Points on a hilly landscape, in no order, each with its height.
From any point a ball rolls to the lowest of the 2 points nearest to it. It stops when none of these is lower. Distance is the straight distance between rows; heights are no part of it.
Z_953: [-12, -33, 8, -4, 15, -9, 13, -7, 3, -8, -5, 10, -6, 5, -7, 3, 6, 15, 1, 17, -17]  height 723
Z_721: [-11, -22, 13, -16, 1, -9, -2, 3, -10, -3, 6, 25, -5, -7, -20, -21, 3, 14, -7, 2, -12]  height 638
Z_320: [-3, 20, -6, -12, -20, -3, -16, -3, -16, -15, -3, -13, 0, -4, 8, 7, -3, -27, 2, 2, -9]  height 208
Z_693: [-18, 7, 0, -16, -4, -4, -1, 7, -5, -2, 21, 12, 0, -14, 9, -24, -2, -9, -6, -3, -2]  height 900
Z_184: [11, -8, -24, 10, 14, 9, -1, 0, 28, 27, -11, -19, -11, 7, 7, 2, -4, 13, 1, 0, 30]  height 505
Z_537: [-19, -16, 8, -27, -2, -13, 9, 1, -10, -7, 20, 18, 4, -2, -1, -24, 1, -4, -4, 3, -15]  height 618
Z_823: [-3, -21, 18, -17, -6, -3, -4, 6, -13, 1, -6, 29, -3, -5, -30, -17, 6, 18, -9, -5, -9]  height 608
Z_29: [14, -4, 3, 29, 15, -4, 1, -5, 9, 0, -5, 3, -4, 6, -3, 16, 8, 10, 6, 3, 5]  height 170
Z_775: [-12, -10, 6, -2, 5, -4, -1, -4, 3, -7, 5, 15, -10, -6, 1, -7, 2, 5, -5, 1, -9]  height 149
Z_179: [-10, -5, 26, 2, 12, 5, 30, -2, 2, -1, 18, -7, -11, 4, 13, 12, -10, -9, 4, 11, -23]  height 292
Z_697: [-3, -2, 17, -19, -16, -10, 10, 19, -23, 15, 13, 25, 17, -3, -34, -32, 6, 3, -14, -18, -1]  height 740
Z_686: [6, 7, 6, 21, 16, 9, 11, -8, 13, 0, 5, -10, -2, 8, 13, 16, -4, 5, 4, 4, 1]  height 378
Z_161: [-1, 5, 24, -13, -17, 2, 6, 16, -20, 17, 2, 22, 12, -11, -34, -23, 8, 7, -20, -27, 0]  height 785
Z_632: [27, 6, -2, 30, 15, 0, -1, -4, 12, 9, -3, -5, 5, 10, -1, 18, 4, 11, 10, -2, 16]  height 318
Z_207: [-7, -3, 20, -13, 0, 11, -7, 13, -5, 3, -4, 15, -3, -15, -24, -22, 9, 21, -14, -14, 7]  height 843
Z_483: [-19, -2, 5, -36, -9, -15, 11, 4, -14, -3, 25, 14, 7, -1, 5, -27, 5, -18, -3, 3, -6]  height 596
Z_606: [6, 8, -4, 3, -20, 0, -13, -9, -10, -5, -12, 14, 2, -3, 0, 13, -1, -11, -3, -9, -12]  height 253
Z_938: [-4, 1, 25, 8, 11, 19, 31, 4, 8, 5, 13, -12, -6, 9, 17, 19, -10, -7, 5, 10, -16]  height 119
Z_489: [27, 6, -11, 27, 0, -1, -8, -4, 4, 7, -14, -2, 9, 9, -3, 21, 6, 2, 9, -5, 9]  height 330
Z_831: [-6, -35, -1, 7, 21, -7, 19, -2, 9, 3, -17, 4, -6, 9, -4, 5, 12, 16, 5, 20, -5]  height 791
Z_833: [-13, -18, 11, -26, -6, -19, 8, 10, -18, 1, 20, 24, 9, -1, -19, -33, 1, 6, -4, -1, -12]  height 652
Z_662: [0, -24, -5, 12, 18, 0, 15, -4, 15, 7, -16, 0, -2, 6, 4, 4, 14, 10, 5, 13, 5]  height 737
Z_311: [0, 23, 4, -9, -10, -17, -2, 0, -20, -6, 22, -9, -7, -6, 9, 0, 3, -36, 6, 2, -6]  height 546
Z_732: [13, 24, -3, 7, -6, 5, -9, -5, -5, -16, -6, -37, 12, 6, 7, 22, -7, -13, 11, 6, 3]  height 211
Z_504: [-15, -5, 14, -15, 6, 7, 0, 11, -4, 0, 8, 16, -5, -15, -15, -28, 2, 18, -16, -9, 1]  height 873
Z_741: [10, 1, -4, 14, -12, 0, -8, -9, -4, -2, -19, 14, 1, 2, -5, 18, 6, -3, 2, -5, -4]  height 276
Z_907: [-15, 11, -5, -16, -7, -18, 10, 14, -12, 4, 29, 15, 0, -9, 14, -25, -3, -20, -1, 3, 4]  height 906
Z_403: [23, 0, -7, 26, 26, 6, 13, 0, 24, 27, 2, -20, 2, 14, 8, 10, -4, 14, 9, 2, 21]  height 181
Z_276: [11, -15, -13, 19, 18, 1, 8, -2, 17, 14, -17, -5, 2, 7, 6, 5, 14, 5, 8, 7, 11]  height 671
Z_595: [-16, -10, 16, 2, 10, -7, 19, -4, 1, -4, 19, 3, -15, -3, 9, -2, -9, -1, 2, 9, -23]  height 287
Z_10: [25, 22, -10, 15, -7, 3, -12, -3, -3, -10, -10, -32, 20, 11, 4, 24, -8, -6, 16, 3, 7]  height 252
Z_57: [8, -5, -20, 9, 8, 11, -12, -2, 22, 12, -14, -7, -14, 4, 2, 3, -4, 16, 2, -3, 30]  height 306
Z_491: [27, 14, -16, 24, -8, 1, -15, -5, 0, 2, -15, -15, 17, 9, -3, 25, -5, -3, 9, -3, 10]  height 293
Z_15: [15, -1, -29, 16, 1, 5, -9, -5, 15, 11, -19, -17, 8, 5, 4, 8, 3, 4, 8, -1, 16]  height 526
Z_927: [22, -6, -18, 17, 19, 2, 5, 1, 27, 36, -3, -26, -8, 12, 6, 4, -5, 13, 7, -2, 32]  height 465
Z_442: [-6, 3, 11, 13, 12, 10, 16, -4, 12, -2, 10, -12, -9, 4, 18, 13, -8, -2, 2, 4, -7]  height 299
Z_424: [-4, -23, -5, -4, 8, 4, 3, -1, 9, 3, -24, 17, 0, 2, -7, -1, 18, 14, 1, 8, 7]  height 466
Z_372: [-9, 19, -16, -9, -11, 7, -22, 3, -1, -16, 2, -20, 2, -11, 9, -2, -19, -11, -5, -3, 2]  height 361
Z_993: [-3, 13, -12, 9, 4, 12, -7, -7, 13, -6, 2, -23, -4, 3, 17, 13, -15, -1, -3, -1, 5]  height 203
Z_59: [-4, -17, 5, 6, 12, 0, -3, 0, 5, -5, -8, 15, -20, -5, -8, -4, 3, 18, -3, 2, 1]  height 275
Z_162: [17, -1, -22, 21, 14, 3, 1, -4, 18, 18, -11, -20, 10, 9, 10, 8, 7, 2, 9, 3, 17]  height 590
Z_118: [-11, 20, -10, -11, -8, 12, -9, 0, 0, -12, 6, -29, -5, -4, 19, 4, -19, -16, -3, 2, -2]  height 340
Z_425: [11, 4, -31, 9, -12, 8, -19, -2, 9, 2, -27, -18, 11, 2, 1, 10, -8, 2, 5, -1, 17]  height 460
Z_565: [2, -21, -3, 7, 0, -5, 5, -8, 4, 0, -22, 17, 1, 6, -7, 8, 17, 7, 4, 8, -2]  height 386
Z_3: [0, -19, 17, -18, -8, 8, -1, 5, -10, 4, -24, 30, 0, 2, -29, -6, 11, 19, -7, -6, -3]  height 570
Z_600: [-11, 6, 2, -35, -19, -19, 3, 4, -18, 0, 21, 17, 8, 0, 3, -20, 8, -28, 1, -2, -3]  height 581
Z_513: [6, 20, 10, 4, -6, -16, -3, -2, -15, -8, 25, -2, -5, -7, 10, 3, 2, -24, 6, -2, -9]  height 523
Z_43: [4, -10, 6, 7, -6, -8, 0, -12, 0, -8, -10, 18, 0, 4, -5, 12, 12, 0, 2, 3, -11]  height 321
Z_599: [-20, -1, 6, -20, 3, 1, 3, 11, -6, 1, 17, 17, -1, -16, -1, -30, -1, 5, -13, -6, -4]  height 891
Z_725: [-18, -30, 11, -18, 9, -10, 8, -4, -5, -8, 5, 14, -7, -1, -11, -11, -1, 16, -2, 11, -22]  height 677
Z_851: [2, 11, -28, -1, -18, 13, -24, 0, 3, -9, -24, -14, 14, -3, -1, 5, -13, 4, -3, -5, 10]  height 413
Z_139: [-5, 1, 20, -15, -9, 8, -3, 12, -13, 7, -2, 22, 6, -13, -28, -21, 10, 12, -19, -19, -1]  height 814
Z_32: [-3, -19, 3, -11, -4, 8, -4, -2, 1, 1, -24, 26, 1, 1, -14, -4, 14, 15, -6, -2, 2]  height 529
Z_972: [10, 18, 11, 20, 12, 2, 3, -7, 3, -8, 12, -9, 1, 4, 11, 16, -2, -1, 6, -2, -1]  height 444
Z_158: [4, -10, 3, 21, 12, -2, -4, -3, 11, -1, -5, 9, -18, -1, -4, 6, 3, 14, 2, 0, 5]  height 337
Z_393: [-8, 18, -2, -23, -17, -20, 0, 5, -20, -3, 19, 5, -3, -6, 10, -12, 5, -37, 3, 3, -2]  height 564
Z_765: [-14, -1, 8, -3, 4, -2, 8, -4, 1, -9, 14, 3, -10, -6, 14, -4, -4, -6, -3, 3, -13]  height 220
Z_340: [1, 4, -19, 12, 6, 11, -12, -5, 17, 2, -5, -12, -7, 1, 9, 8, -8, 10, -1, -5, 16]  height 102
Z_915: [2, 22, -5, -2, -12, 4, -14, -2, -8, -19, -6, -29, 3, 2, 9, 15, -7, -18, 6, 4, -4]  height 166
Z_597: [-3, 21, 0, -1, -1, 17, 2, -3, 2, -9, 3, -39, -5, 3, 22, 16, -15, -16, 2, 6, -2]  height 307
Z_951: [1, 14, -3, 8, 6, 19, 8, -5, 10, -1, 1, -32, 2, 9, 21, 19, -10, -7, 5, 5, -1]  height 262
Z_465: [-1, 17, -4, -13, -27, -3, -16, -2, -17, -9, -4, 8, 5, -5, 2, 4, -1, -22, -4, -7, -13]  height 233
Z_138: [11, 21, 12, 15, 3, -6, -4, -5, -7, -10, 20, -6, -3, -3, 10, 12, -3, -10, 6, -3, -9]  height 489
Z_873: [-2, 14, -20, -1, -16, 10, -25, 1, 2, -16, -11, -19, 7, -5, 7, 6, -19, -3, -4, -5, 5]  height 384
Z_688: [-7, -9, 11, -23, -11, -18, 11, 18, -19, 10, 21, 27, 16, -3, -30, -37, 3, 7, -8, -8, -3]  height 696

For each start below, name the point where the ball stops.
Z_15 -> Z_340
Z_823 -> Z_915
Z_118 -> Z_340
Z_483 -> Z_938
Z_504 -> Z_938
Z_138 -> Z_938
Z_741 -> Z_915
Z_489 -> Z_915

Write out the way that a ball takes from each point below.
Z_599 -> Z_504 > Z_207 > Z_139 > Z_161 > Z_697 > Z_688 > Z_833 > Z_537 > Z_483 > Z_600 > Z_393 > Z_311 > Z_513 > Z_138 > Z_972 > Z_686 > Z_442 > Z_938
Z_907 -> Z_483 > Z_600 > Z_393 > Z_311 > Z_513 > Z_138 > Z_972 > Z_686 > Z_442 > Z_938
Z_662 -> Z_276 > Z_162 > Z_15 > Z_425 > Z_851 > Z_873 > Z_372 > Z_118 > Z_597 > Z_951 > Z_993 > Z_340
